A landscape with many peaks, sampled at points; each row gives a point and its height.
A climber steps from a point to the highest of its 2 nearest points, and stops where none of them is higher. Distance is the straight distance between rows; heights are no part of it.
kudi height 457: [  9  -7 -15  -3  -2   5  10   0  -8  -6  -2  -4  -5   4 -14  -3   3  -1
  -2  15 -19  -7  27   7  -8  -7  -4   3   9  -4  -7   3   1 -20 -11   3
  14  -8  -9  -4  10   1   4]
suz height 453: [  6   6   5 -11   6   2  -3  -6  -5   7   3  -5  11  -1  21  11   6  -3
   2  -6   3   7   7  -9   0 -14  -7  -2  -5   1   2  -8 -14   0  -2  -2
 -11   1  12   5  -7 -11   2]
Muden height 639: [-10 -13   8   8  -5  -8 -10  -2   2  18  -9  -3   4   4   9  15  -5   3
   2 -14  17   1 -15   9  12  15   7  -7  -1  -4   5   4  22  -2   3   1
  -1  -7 -10   5  25 -16   0]
zozag height 571: [  7   3   9  -3  10   4   5   2  -7   9   3   8  -3   2  12   2   5  -5
 -17  -2  15  -3  -3  -3   2 -19 -19   3 -10   8   9   0 -12  18   3  -5
 -19  -1  24  -3 -12   2  -3]
dani height 361: [ -2  -8  15   3   3  -1   7 -10  -9   0 -10   0   2  -1  -5  16   3  -2
  -7  -8  12  11   6  10  -6   6   5  -1  10  -1   2   2  20 -29   3  10
   4   1   6   9   2   5   9]
nud height 376: [-14  12   0  12  -1 -11   3   3   5 -12   3  -3  -7  -3  -8 -11  -5  -5
  -3  12   9  -3  -7   0   0   4  -6  -7   0   5  -2  11   4  32   9  -8
  -3  -6   1   8  -3  26  10]
dena height 288: [  7   1  -8  12  -6  18  -2   5   0   7   1   5 -14   4   2  -7   3   3
  -9  -3   2 -13  -1  -6   5 -15 -11  10  -3  -5  -5   2 -11   1  -9  -2
   2  -1   9  -5   3  -8 -22]
Kizor height 164: [ -7  -3  -8   1   2 -20  -1  -2   8   5 -11 -10   4   2 -13   7   0   0
 -10  -3   4  -1   1   7  -1  -5  14   1   7   1  -1   9  17   4 -10  -3
   4   4  -4   3  13  11   9]
nama height 158: [-15  15   8   5  -7  -5  -1  -5   7   1 -14  -2  11  -1  -4  -1   6 -10
 -10  -3  15  12  -3  -9  -4   0   7  -7  -4   7  -2  -4 -11   8  -2   9
  -3  12   2  19  -8  13   4]
tizaf height 616: [ 10  10  14 -14  -1   7  13  17   5  -6   8  10  -1   7  -6 -10   1   7
 -14  -6   7  -7 -13 -11  -4  -4  -5   6  -9   8   8 -10 -22  11   0   5
 -19  -6  17   1 -19   4 -11]
Mola height 268: [ -4  -3  -4 -17   3 -23   1   1   0   0   0 -10  14   1 -22   3 -12  -6
  -4   7 -13   3   3  11  -8  20  21   4  -1  15  -6  -2   7   3 -12 -10
   9  16   1  18   8  11   1]
bopo height 512: [ 10   6  11  -9   7  -3   8  12 -12   6   3  -2   2   7  11  -2   2  -7
  -8   5   3 -14   2  -3  -7 -15  -8   1 -16  13  14  -1 -13  25  -9 -14
 -23  -7  18   1  -6  -4  -1]
gir height 436: [ 10  -7 -19  -7   0  11  11  -1  -2  -7  -3  -6  -9  -4 -11   2   1   4
  -2   8  -4   3  24 -15  -5  -2 -12   1  14  -5  -9   8  -1 -24 -11  10
  11 -14   4   6  -4   9  -2]
Kaze height 392: [ 10  11 -12   5   4  15   9   2  19   0   7  -2  -9   0  14   1   8  12
  -3  -9   9   7   9 -14   1 -14 -14   1  18  -1 -13   7  -9 -15  -1   8
  -5   0   6   5  -4  -1   8]
baru height 685: [  2  -9   8   3  -3   8  -2   4 -10  -2   4  -1   4   9  -8  -2   2  10
  -1  10   1   4  -7   1  -3  12   3  -6  -6   7   7 -17   3  -5  16   8
  -3  -7 -16   1   3  -5  16]
siv height 478: [ -7   1  11  -5  -4 -10  -6  -1   7   6 -13  -3   9   2  -6   3  -5   6
 -13 -11  14   5 -17   3   4  13  14   2  -8  -2   6  -8   4   4   1   5
   2   4  -1   6  -3   1  -5]
Moveb height 240: [  1  -7 -17 -15   9  -3  -8   9   1   9  -6 -18   8  -1  -8  10   4  11
  18  10  -4  -3   7 -13   1  -1   3  -9  -2  -5   5  -2  -9  10  -4   2
   0 -19 -14  -3  -6  -4   4]
dov height 339: [ 20  -8   8  -5  -3   2   0   4  -9  -1   7   6  -8   6   4 -12 -12   2
 -10   0 -15 -17 -11  11  -1   4   1  16 -10  -3   5  -6  -1  -1  -7 -14
   3   0   4 -12   2 -16 -21]
kunik height 251: [  2   1  -3   6  -3   4   3 -15 -26  -3  -2  10   0  -1  11  -2   1 -19
  17   4 -18   6  11   4  -4   6  -7  -2  -5  -2  -2   1   1 -23   1 -10
  15  11  -4  -8   5 -10  -4]
Pivu height 307: [ 13  -9  -3  -5   4  -1   3   3  10  -1   3  -3  -6   8   1  -4  -9  18
   0  -9  -2  -5  -8   4   4   9   3   6   6  -6  -1   0  12 -13   7  -2
   3 -12  -3  -9   0  -6  -2]
gibo height 356: [ 18  -3  15 -12  -7   1  -3   5  -3 -10   9  13  -1   9   0 -15  -8   5
 -11  -6 -19  -4 -17  16  -1  12  14  16  -9  -2   5 -16  -5 -10   0  -4
   1  12  -1 -13  -7 -13 -15]
Maros height 538: [-11   1   6   0  -5   8 -13 -10 -15   6   0   7   1  -7   0  16   3  -4
   4   3  -7   3  15  -1  13 -18  -8   0 -13 -18   4  -7  -5   0   0   9
   3   5  -1 -10   1 -14  -7]
gemef height 301: [-10   5   4  15  -4   2  -8  -2 -11   5  -2   3   0   2   5  -6  -1  -5
   2   9   4   1  -9  -4   4  -1  -6  -7 -18   3   5  -3  -3  20  10  -3
  -4   0  -6  -3   3   0   1]
ges height 207: [  6   5   2  10   9   2  12  -3   0   1  -1  -1   0   6  15   0   9   0
 -10  -1  24  13  -4  -9  -9  -1 -11  -7   4  15   0   3  -1  -3  11   2
 -14  -2   7   9  -9  10  18]
beg height 636: [ -4  -2  -5   7  -2   8   4  -2   1  -7   1  -3  -2   4  -5  -6   1  10
   8  11   2   7   1  -6  -4  11  -4 -10   5   3  -3  -2   6  -6  17  13
   1 -11 -20  -1   1   5  15]
Mefu height 131: [ -7 -11 -14  -9  10 -19   1   3  10   2 -12 -13  12  -1 -18  18   1   9
  -2  -6   1   3   6  11   3  -1  16   0  16  -7  -4  13  19 -12  -5   8
   6  -3 -11  -2  11   9  10]
Vik height 232: [-15  -1  -7  15  -5 -19   2 -12   6   5 -10  -1  -4  -4  -6   2   5 -13
  -9  -3  13  -2  -3   5   1  -1  11  -2  15   0   0  15  20   7  -8  -7
   5  11   4   8  10  19   7]
lok height 245: [  1   3  -9 -16   4 -20   5  -5  -5  -9   0  -6   6  -7 -12  -1  -8  -9
   1  11 -16   4  10   4  -7   8   3  -2   8   9  -7   6   9   4  -7  -8
   9   4   2   6  -1  19   2]
dule height 231: [ 11   7 -11 -22   6 -18   6  -2  -1  -1  -2 -10   7  -4  -3  -3  -5  -9
   0   7  -6   7   6 -14  -8  14   2  -1   7  11  -7   6   0   1 -15 -16
   3   1  10  11 -14  18  -6]
viviv height 289: [  8  10  -1  -7  -8   8   2   1  -7  -5   0   7  -7  -6 -11 -12   6  -8
   0  11 -23 -16  12  -3  -8  -5   3  12  -2  -9   1  -2 -14   1 -22  -4
   4   3   3  -6  -6  -5 -17]
Ditu height 556: [ -1 -24   2  -2   7  13   1  11  20 -21  18  -4   0  -8  -4  10  -6  15
   2   3  -4   0   8   9   9  -4  -9   0  19  -4   5   0   6  -7  19  21
  -2 -19  -6  -6  -1  -2  13]
dotiz height 501: [  6  -9  -9   6  -2   8  15   3  -1 -10  -2  -6  -3  13 -18  -6   7   6
 -13  13  -8   0  21  11 -15  -1   5   3  16   7 -11  -2   9 -24  -6  13
  10  -5 -13   6  12   8  13]
pipu height 352: [  4   2  17 -12  -1  -2  -6  -1  -7   1  -2   7   2  -1  -5   3  -1  -1
 -17  -5  -3  -3  -6   9   1 -10   6  10 -11  -8   9 -10  -4   4  -1   2
  -3   7  13  -7 -12  -5 -11]
lal height 310: [ 12  16  -2   5  -2   3  -2  -1   5   1   9   9   1   7  21 -16   2   0
   8  -8  -6   1 -16   0   1   1  -3   3  -3   1  -6  -5 -14   2   7 -10
  -6  11  -9 -13  -4 -14   0]
Mimab height 321: [  1  14  -5   7  -2  16   0  17  13   7   5   2 -14   1  -2   1   2  11
  -3  -3   7 -11   4  -9   7 -25 -14   4   0  -6  -3   7 -12  16  -5   3
  -4  -2   9  -4   5  -4  -7]
Zit height 733: [ 14 -10  17 -22  12  -2   7  13  -4  -3   4  -6   6   3  -8   4   0  11
  -9   3   9  -5 -10   3  -7  -2  -2   1  -8   5  21 -13  -8  12  15   4
 -15 -18   7  -4 -23   3   8]
vazo height 292: [ 10   6  -5   5  -5  14  -2   9   9  -2  16   7  -4   7  12 -15   4  13
  12  -5   0  -2 -16 -13   7   5  -7   0  -6   1  -2 -16 -18   5  15  -1
  -7  -6 -14  -9  -1 -16   0]
pok height 393: [  3   4   6   1   4   0   6 -11  -1   0  -4   0   5   5  12  12   9  -2
   0 -15   3  15  16   8  -3  -6   7   1  17  -4  -9  -1   7 -40  -8   3
   1   9   7   8   6  -5   4]
Tumez height 350: [ -3  10  -8   0  -4  15   0  16  12  -3   7   1 -18 -10 -15  -1  -5  15
   6   7  -1  -7   6 -10   8 -11 -10   2   5 -10  -3   7  -5  13   4  11
   5  -8  -3 -10   0   5  -1]
sugo height 634: [ 12  -2   9 -16   9   4   8   5   0   5  -1   2  -4   2  -1   1   2   5
 -24  -7  18  -6  -8  -7   0  -7 -12  10  -5   3   9  -2  -6   9   0  -1
 -14  -9  27   2 -22   6 -13]
vir height 645: [-10 -11  -3  13 -11  -3 -10  -2   2  11  -1 -15  11   7   7  15   0   3
   7  -3   3  -5   5  16   8   1   8  -4   2  -7  -4  -3  11  -7 -12  -4
   7   1 -24   3  40 -25   4]
far height 225: [ -8   3  -5   0 -14   0  -5   6   4 -13   5   3  -4  -8  -4 -10 -16  -6
  -1  -2 -14 -21  -9  -2   7  -5  -4   4  -5  -1  -4   7  -6  15 -19  -4
   9   8  14   9   8   7 -29]
Ses height 121: [-13   2  -2  17 -17  -7  -2  -9  10   6 -13   0   1   2   0  -7   6 -16
 -12  -2  16   6  -4   1  -8   7  17  -5  10  12  -6   7   4   3 -11   3
   1  16   0  21   9  12   6]
morik height 466: [ -4   2 -21  19  -4   5   0 -13 -14  17 -17   2  -7   3  -8   1  20 -12
   7   7   5   6  13 -19  -3 -14   2  -5  -4  -2  -5   4  -8  -3  -8  -5
   8   8  -4  -2  -4   5   3]
lolu height 410: [ -4  -2  16   2 -12   5  -9   4   2   0  -5  12   8   5   2 -14  -4   0
 -13  -9   3   2 -22   7   0  11  16   4 -18   3   1 -15  -9   1  -2   9
  -3  18   2   3  -4  -7 -15]
Dafa height 322: [ 11  -1  -3  -5  -4  -1   0   3   1  -5   4  -3  -4   5  -2  -8 -12   8
  -3   0 -15 -11  -3   4   0   4   1  10   1  -4  -4  -1   3  -6  -6  -6
   6  -3  -4  -4   7  -8 -12]
bod height 444: [-13   3   5  17  -2  -4   5  -3  -3 -14   6   0  -8  -4 -11  -8  -4  -5
  -6  19   3  -3   0  11  -5   0  -8  -6   6   7   3   9  16  22  15   4
  -3  -6 -13   1   8  18  21]
Gova height 117: [ -6  -4  -9 -17   7 -17   3  -4   6 -12   3 -11  10 -10  -5  11 -14   6
   4  -2  -8   3   8   6   4   6  -3  -3  16  -2  -7  11  16 -11  -1   7
   8  -3  -2   4  10  11   2]
rovef height 26: [ -7   9   1   7 -12 -10   3   1  20   1  -9  -6   6   9  -8 -10   2  -6
 -18  -5   6   0   3   1  -9   0  23   5  10  10 -10   0  -2  -2 -22   3
   1  18   5  22   9  11  -1]
rafo height 497: [  0  11   8  -5  20  -9  -2  -2  11  19  -7   9  -9  -6   3  14   8   5
  12 -18  12   4  -2   7   9 -20   2   5   4 -20   5   9   6   4  11  -5
  -5   3  10 -29 -14  -5   4]
tef height 346: [ -1  10  -2  16  -6   3  -4  -4   4   7  -6   7   2   5  16 -12   3  -6
  -2  -7   7   4 -13  -4  -1   3   2  -3  -9   6  -8   2  -9   3   1  -2
  -4  13  -4  -1  -2  -2  -3]
golus height 179: [ 12  23 -15   2   8 -11   6   3  12   4   0  -6  -2   5  14  -6   2  -8
  -3  -6   7   1   2 -14  -6  -8  -6  -1   9   8 -15  17  -7   8 -10 -16
  -7   7   7   4 -10  13   6]
Vesi height 600: [ -3  -3  22   5 -16  11   2  16  -1  -9   7   4   9  15 -19  -4   7  11
 -13   5   1   3  -8   4  -6   9  17   1  -5  10   7 -24  -6  -7   0  17
  -8   0 -13  10  11  -5   7]
dufop height 521: [  4   1   4  -7  19  -8  -6  -3   6   6   7   1  -3  -5  17  13   1   1
  20 -14  -3   1   5  13   4 -17  -2   2   5 -15   7   5  10   2   9 -11
  -6  -4   6 -21  -3 -16   8]
Zizaz height 270: [-13   3  -3  11 -10  -2 -11  -2  -5   0  -6   6  -3   2  -8 -18  -1  -6
   8   9  -5  -5 -16  -6   1  10   8  -6 -19   1   1  -3  -9  23   4  -5
   6   5  -9  -3  -6   8  -8]
lota height 383: [  2 -11   7  21 -21  15   4  -4  -2  -7  -1  11  -7   9  -2 -20   3  -8
 -20   3   3   0  -6   7 -10  10  13   6   2  11  -6  -8   0 -16 -10   8
   4  16   2  14  11   0  -5]
Lizal height 572: [ 10 -13  -8  -4   8   6  -9   5 -10   7   1  -9   2   7  -4   9  12   6
  16  10 -20  -8  14  17  -5  -9   7  -1  -2  -9   5 -10  -1  -3   4  -7
   2 -11 -24 -22   0 -21  15]
nas height 293: [ 11 -18  -6  -3  16   4   8   5  19 -11   8  -2  -7   3   5  -3  -2  19
  12 -17   0   3  -2   6  -1  11   4   4  22  -3  -3   2  15 -25  15   3
   1 -20  -2  -8  -6  -6   5]
lezin height 534: [ -6  -7   6  -4  24  -1  -5   6  24  -3  11   2  -3 -17  16  15  -1   6
  28 -22   4   9   5   8   8 -13  -1   2  14 -11   4   4  12   1  22   0
  -6 -13   5 -17  -8 -12  12]
Fus height 595: [  0 -10  -5  -3   7  10  -6   6   5  -6   4  -8   6   4  -4  11  11  11
   8   8 -10   5  16  10  -3 -12   6  -4   8  -6   4 -11  -1  -9  10  14
  -2 -11 -17 -11  -3 -10  20]
Peg height 267: [  3   7  -9  -5   3   0  -3 -13 -24   5  -1  16 -10 -22   4   1   4 -19
  17  12 -18  -3   9  -5   1   3 -13   3 -10 -13   9  12   0   7  -3 -14
   7   2   4 -21  -9  -1  -9]
gobol height 230: [ -7 -12 -14 -11  11  -8  -8   2  -3  17 -10 -13   6  -5  -6  19   1  12
  13  -1  14   3  -7 -17  11   2   0 -11 -10  -7   8   3   1  10   5   0
   1 -17  -4  -2  -6   0  -1]
Mora height 581: [ 11  -9   4 -20   8   1   3  -1  -8  13  -8  -9   6   4   3   8   0   4
  -8  -3  14   2  -6 -16   2   7  -1  -1 -12   6   7  -6  -7   1  -1  -3
  -5 -11  16   9 -17   1 -13]
Dabuk height 562: [-15  -6   5  11 -11   2 -15  -9 -16   7  -4  -1   9  -1   3  13  -2  -7
   2   1  -5   1   6   6  12  -8   4  -2 -14 -11   3  -7   2  -4 -10   4
   8  11  -9  -1  21 -15  -8]
tase height 369: [  2  15 -11  -1  -1  16   7   5  18  -5   5   4 -17  -9  -7   0   1  12
   2   0   4   6  12 -15   5  -9 -12   2  18  -8 -13  12  -7  -8   5  16
   7  -1   3  -4  -9  11   2]
ribo height 280: [  0 -17   3   3  21   0   5   2  14   0  -2   0  -9  -2  10   8  -3  15
  11 -18  17   2  -8   0   3  11  -4  -5  22  -4   2  11  23 -21  17   4
  -2 -22   4   3   0  -1   1]
dal height 244: [ -7   1   2  10 -16   6 -10   3   9 -10   5  10  -3  -5   9 -18 -16  -3
  -6  -8  -6 -14 -18   8   7   0  -4   5  -8  -5  -9   3   1   8  -9   4
   7  15   3   1  12  -4 -26]
vemo height 375: [  3  -1  22  -6  -6   3 -13   5  -2  -4  10  16   8   5   8  -3   0   3
 -10 -11  -4   2 -18  12   8  -1   7   7 -14  -6   9 -22  -8  -2   7   4
  -8  14   1 -11  -5 -18 -10]
ribag height 259: [  1   1  -7   8   5   3   3 -13 -26   7  -8  21 -11  -9  11  -3   5 -22
  26  -2 -14   1  10  -2   2   0 -14   1  -4 -13   0  13  -1 -20   0 -15
  16   4   2 -18   1 -10 -14]
bege height 249: [-15  -3 -10   4 -12  -5  -8  -7 -12  -7  -3   6  -1  -7 -11 -12 -13  -7
  13  12 -16  -3  -9  -3   8  18   5  -4 -13  -2  -2   1   1  12   3  -5
  17   3 -18  -5   5   7 -10]
tatu height 719: [ -1 -12  11  12 -11   5  -8  -2   1  14   0  -2   6  11  17   9   3   3
  -3 -11  12   4  -7  14   5   9  11  -2  -2  -1   2  -8  11 -11  -1  -1
  -4   1  -9   8  25 -26   3]
Ninom height 235: [-12   8  -9  -3  -1 -16  -5  -8  -3   0  -4   2   3 -11   1   2  -9  -5
  14  -3  -1   6  -9  -7  11   9   2  -5  -4  -6  -2   8   5   6   2  -6
   7   5  -6  -5   0   9  -6]
Nufe height 540: [  0  -8   8 -12   3  -4  -1   4   3  10  -8 -11  11   9   4   6  -6  13
 -11 -10  19   2 -12  -7   7  13   6  -3 -14   7   7 -12  -3   3   4   1
  -6 -10   7  14  -3  -4  -3]
nipos height 518: [ -2   9  -6   3  -4   9  -7  -8  -9  11  -8   5  -3  -2  -4   6  13  -4
   6   4  -3   5  13 -11   3 -15  -1   1  -5 -14  -2  -5 -14  -5  -5   6
   2   5  -4  -9  -6  -7  -3]
bazo height 222: [-12   8 -12  -8   8  -6 -10  -3   7  13  -6  -5   5  -7   7  13   3   9
  21 -10  14  11  -7 -20  14   3  -4 -12  -8  -7   1   0  -8  13  12  -1
  -2  -9  -5  -5 -11  -1   3]
Nam height 683: [  5   4  20 -20   2  -6  12  14   1 -11   2  -4  10   3  -8  -2  -7   7
 -11   0   8  -1 -12  -4  -5   7  -1  -1 -11  12  12 -13 -14  13   6   4
 -13 -10  13  12 -17   8  -4]
Gedek height 239: [ -6  11  -1   0 -10 -10  -6   2   3   0  -1  -5  12   6   8 -14  -9 -13
  10   4 -14   1  -3   3  -8   7  12   1 -12  12  -9  -3 -15  10 -17 -12
   4  24  -5  10   8  -5 -10]
Bizov height 243: [ 13  -6   7   1  15  -4  12   2   7 -10  16   3  -2   2  16  -2   3   7
  -4  -7  17   8 -14   3  -5   6 -13  -4  11  11   8   0   8  -3  23  -1
 -15 -12   9  -4  -7   6  19]
notot height 242: [  3   3  -8   8  -7   0   8 -13 -18  -9   2   1   1   1   4 -14  -5 -16
   9  14 -17   8  11   2 -11  14  -4  -3   0  14 -10   2   2 -11  -1 -10
  14  11  -5   5   6   7   3]
mosun height 269: [-10   5  -4   5   5  -2 -10   9   0  16  -3  -3  -2   3   5   4  -1   7
   5   1  14  -8  -6  -6  12 -11  -9  -8 -18  -5  10   1  -4  31  10  -6
 -10 -11  -5 -10   4  -6   5]
fav height 578: [ -2   4  -7  13  -5   9  13  -7   0 -10   0   6 -10   2  -9 -11   3   0
  -4   9  -2   6  11  -2  -8   1  -5   0  13   0  -9   5   9 -15   8  13
   7   0 -10  -1   3  12  13]
Mibef height 258: [ -3   5   1   1 -10  -5   0  -8  -6  -8   6   0   9   3   9 -12 -13 -12
   7   6 -17   7   1  13  -8  21   7   2  -2  13 -11  -3   2  -9  -5  -6
  11  22  -9   6  13  -3  -2]
zolo height 250: [  3   1  -5 -13   8   8  -6  12  -4  16  -1  -8  -1  -1   4   8   8   8
  12   6   6 -11   4 -17   3 -10 -10  -5 -13  -4  12  -3 -15  22  -2  -2
 -12 -19   1  -5  -9 -11  -2]
gosun height 295: [ -9  -1   5  14 -23   3   2  -8   3 -13   7   5   2  -3   7 -18 -12 -14
  -8   7  -2   1  -2  10  -8  17   5   1   9  15 -12   3   6  -5  -9   6
   6  18  -5  18  20   4  -3]
Fela height 208: [  8  15 -18  -5   2  -7   9  -2   9  -2  -3  -5  -3   0  -4  -9   2  -2
   0   1   1   6   7 -18  -7   1  -2  -1  15   5 -14  12  -3  -4  -6  -4
   3   1   3   6 -13  19   1]
dip height 291: [  5  -7  13 -30   6 -15   2   7  -4  -5  -2 -12  15  -2 -27  10 -14   3
 -11   5 -16  -2   3  17 -10  14  15   6  -2   7   1  -7   4  -1  -3  -1
   4   5   3  12  -4   6   1]
fup height 545: [-10  -3  -6  29  -5   6   5 -11 -10  -3   0   5 -18   1 -10 -12   6  -8
  -4  20   3  -7   5  -4  -2  -6  -7  -8   0   5   2   8   6  15   9  -4
   4  -4  -2   3   6  17  12]
dezu height 477: [ 17   9   9 -14   6   6   4   5 -15   4   7  -1   3   1  11  -3  11  -7
   1  12  -6  -8   7 -10 -12  -9  -8   2  -9   6  12  -8 -19  10 -10  -6
 -19  -5  10   0 -12  -9  -1]
Dala height 274: [  7  10   3 -13   1   3  -5  -9 -13  -2   2  14  -8 -22   2  -6   2 -17
   0  10 -21 -13   6  -2  -3  -1  -8  11  -9 -10   9   6  -8  11 -15  -9
   2   9  16 -14 -14   0 -18]
dotuz height 573: [  5 -31   1   7  10  15  -6  16  13 -16  23  -5   2   3  -2  11   9  12
   1   6  -9  -1  12  13   4 -15  -2   1  13   0  10 -10  -2  -5  15  13
  -8 -20 -11 -11   3 -11  19]
virag height 266: [  1  -5   7   5  22   3   8  -4  10   1   0   4  -7  -2  13   9   8   9
  12 -13  19  12  -4  -2  -1  -1  -6  -7  17  -1   3   5  12 -17  22   5
  -8 -12   5  -3 -11   0  12]
rofit height 439: [-10 -13 -14  28  -6   6   1 -18 -24  12 -13   3 -10   1 -10   0  13 -14
   4  16   4  -1   9 -13   1  -5  -3 -10  -9   3   3   3   4   4  -1  -7
  11   0   0   3   5  11   4]
Kuva height 206: [-14  19   0  -1  -8 -12  -1   5  11  -3  -8  -4  14   5  -3 -11  -2 -11
   3  -1  -1   5  -3 -10  -4   6  14  -7  -8  11  -7  -2 -18  16 -12  -2
  -3  16  -1  17  -6  12  -3]
Kada height 163: [  3  20  -7  13   9  -3   9  -7   6   5  -2   1  -2   0  18   2   7 -11
  -9  -5  17   9   5 -14  -4 -14 -15  -6   7  11 -12  18  -6   6  -3  -6
 -11   8  13  10 -10  15  14]
Nole height 415: [  5   0  -7   3   3   7   9  -9   3  -3   0  -7  -3   1  10   9   3   4
  -3  -4   6   9  16  -8  -2  -9 -11  -1  14  -2 -11   6   2 -26  -6   8
   2  -4   8   9   4   1   2]
Kon height 553: [ 14   0  -9 -10   9  -3  -4  -2 -21   6  -2  -7   3  -2  -2   7  11  -9
  15  19 -26  -9  21  14 -14  -5  -3   1  -2  -6   6  -1   0  -1 -10 -14
   6  -2 -14 -19   4 -15  10]
zife height 265: [  1   4   3  -6  -8  12  -8   3   5  -2   5   9  -1  -4  11  -5  -8   2
  -9 -12  -5  -6  -9  -2  10  -4 -10   8  -7  -7  -6  -3 -13  -1  -9   5
   0   8  15   0  -4  -9 -30]
dugus height 311: [-10   9  -9  14  -2 -15   2  -6   8  -5  -1  -3  -7  -3   4  -6  -4  -9
  -4   0  12   2  -7  -1   2   9  -2  -6   9   6  -8  20  16  14   1 -10
   0   1   1   8   7  22   7]
Zape height 318: [  5   1  16  -5  -9  10   0   2  -8  -2   0  13  -6   0 -15  -4   8  -6
 -17   4 -16 -16   4   6  -6 -20   9  14  -9  -9   9  -9 -13   3 -20   2
  -6   5  20  -2 -12  -4 -21]
Pasa height 221: [-14  11 -14   8   3  -5  -5  -4   6   8  -6   5  -3  -7   6   2  -2   2
  14 -10  15   8 -15 -16  15  10  -5  -9  -2  -6  -7  14   3   6   8  -3
   2  -2  -2  -4  -4  10  -7]
todam height 544: [ -2  -9  -1  -7  12   5  -1   8  26 -16  21  -1  -5 -18   9  10 -11  12
  20 -10  -5   3   6  10  11  -5 -11   2  22  -9  -1   7  13   1  22   9
   1 -14   1 -14  -4  -3  10]
gabu height 312: [  9 -21  22 -17   7  -7   1   8  -1  -5   1 -12  12   2 -17  14 -12  13
 -20  -4  -2  -3  -9  25  -4  12   9   6   0   3   9  -8  14 -10  10   3
  -2  -3   0   7  -1   0  10]
Sedel height 209: [-14   6  -8  -4  -8   0  -6   5  -4  -5   4  -4   1 -12  -6   5 -11  -2
   6   8  -4  -7   1 -16  12  -5 -12  -6  -8  -2   0   5  -9  16  -9   2
   3  -7   5  11   7   5 -17]
sutoz height 601: [-13  -7  -4  19  -9  -5 -10  -8 -16  14  -4 -10  10   2  12  13  -1 -10
  15   3   1   0   5   8   7   2   2  -7  -9   2   1  -1   8   0  -8  -9
   9  10 -19   2  36 -19   4]
Sur height 331: [  3  -8  18 -14   8 -10   3  -3   0  -5  -5  -3  10  -2 -10  14  -8   8
  -5 -15   0   7  -8  21  -3  18  13   4   8  -1   4  -3  21 -23  11   5
   5   1   1   4  -5   1   6]
Bol height 498: [ -7  -2  18  14 -20   9   0   1  -6  -7   2   9   1   6 -12  -7   5  -6
 -18   7   2   4  -5  10  -9   5  13   3   1   9   3 -14   3  -5   0  15
  -3  11  -8   9  12   0   8]

Call two points neighbours if one is among the 2 nearest of the other. Go from one point of each pair to the other, from neighbour to neighbour, staying as high as possible. Name the lowest point that can't be avoided.
fup, Zit | Ses
sugo, Fus | notot
tef, Zit | Sedel
baru, Fus | kudi
tatu, fup | rofit

Where does a climber stop that starts at each point below?
Bizov | sugo
rafo | Fus
gir | baru
kunik | sugo
Mefu | fup
pipu | sugo
dufop | Fus
morik | tatu
Ses | fup
dov | sugo
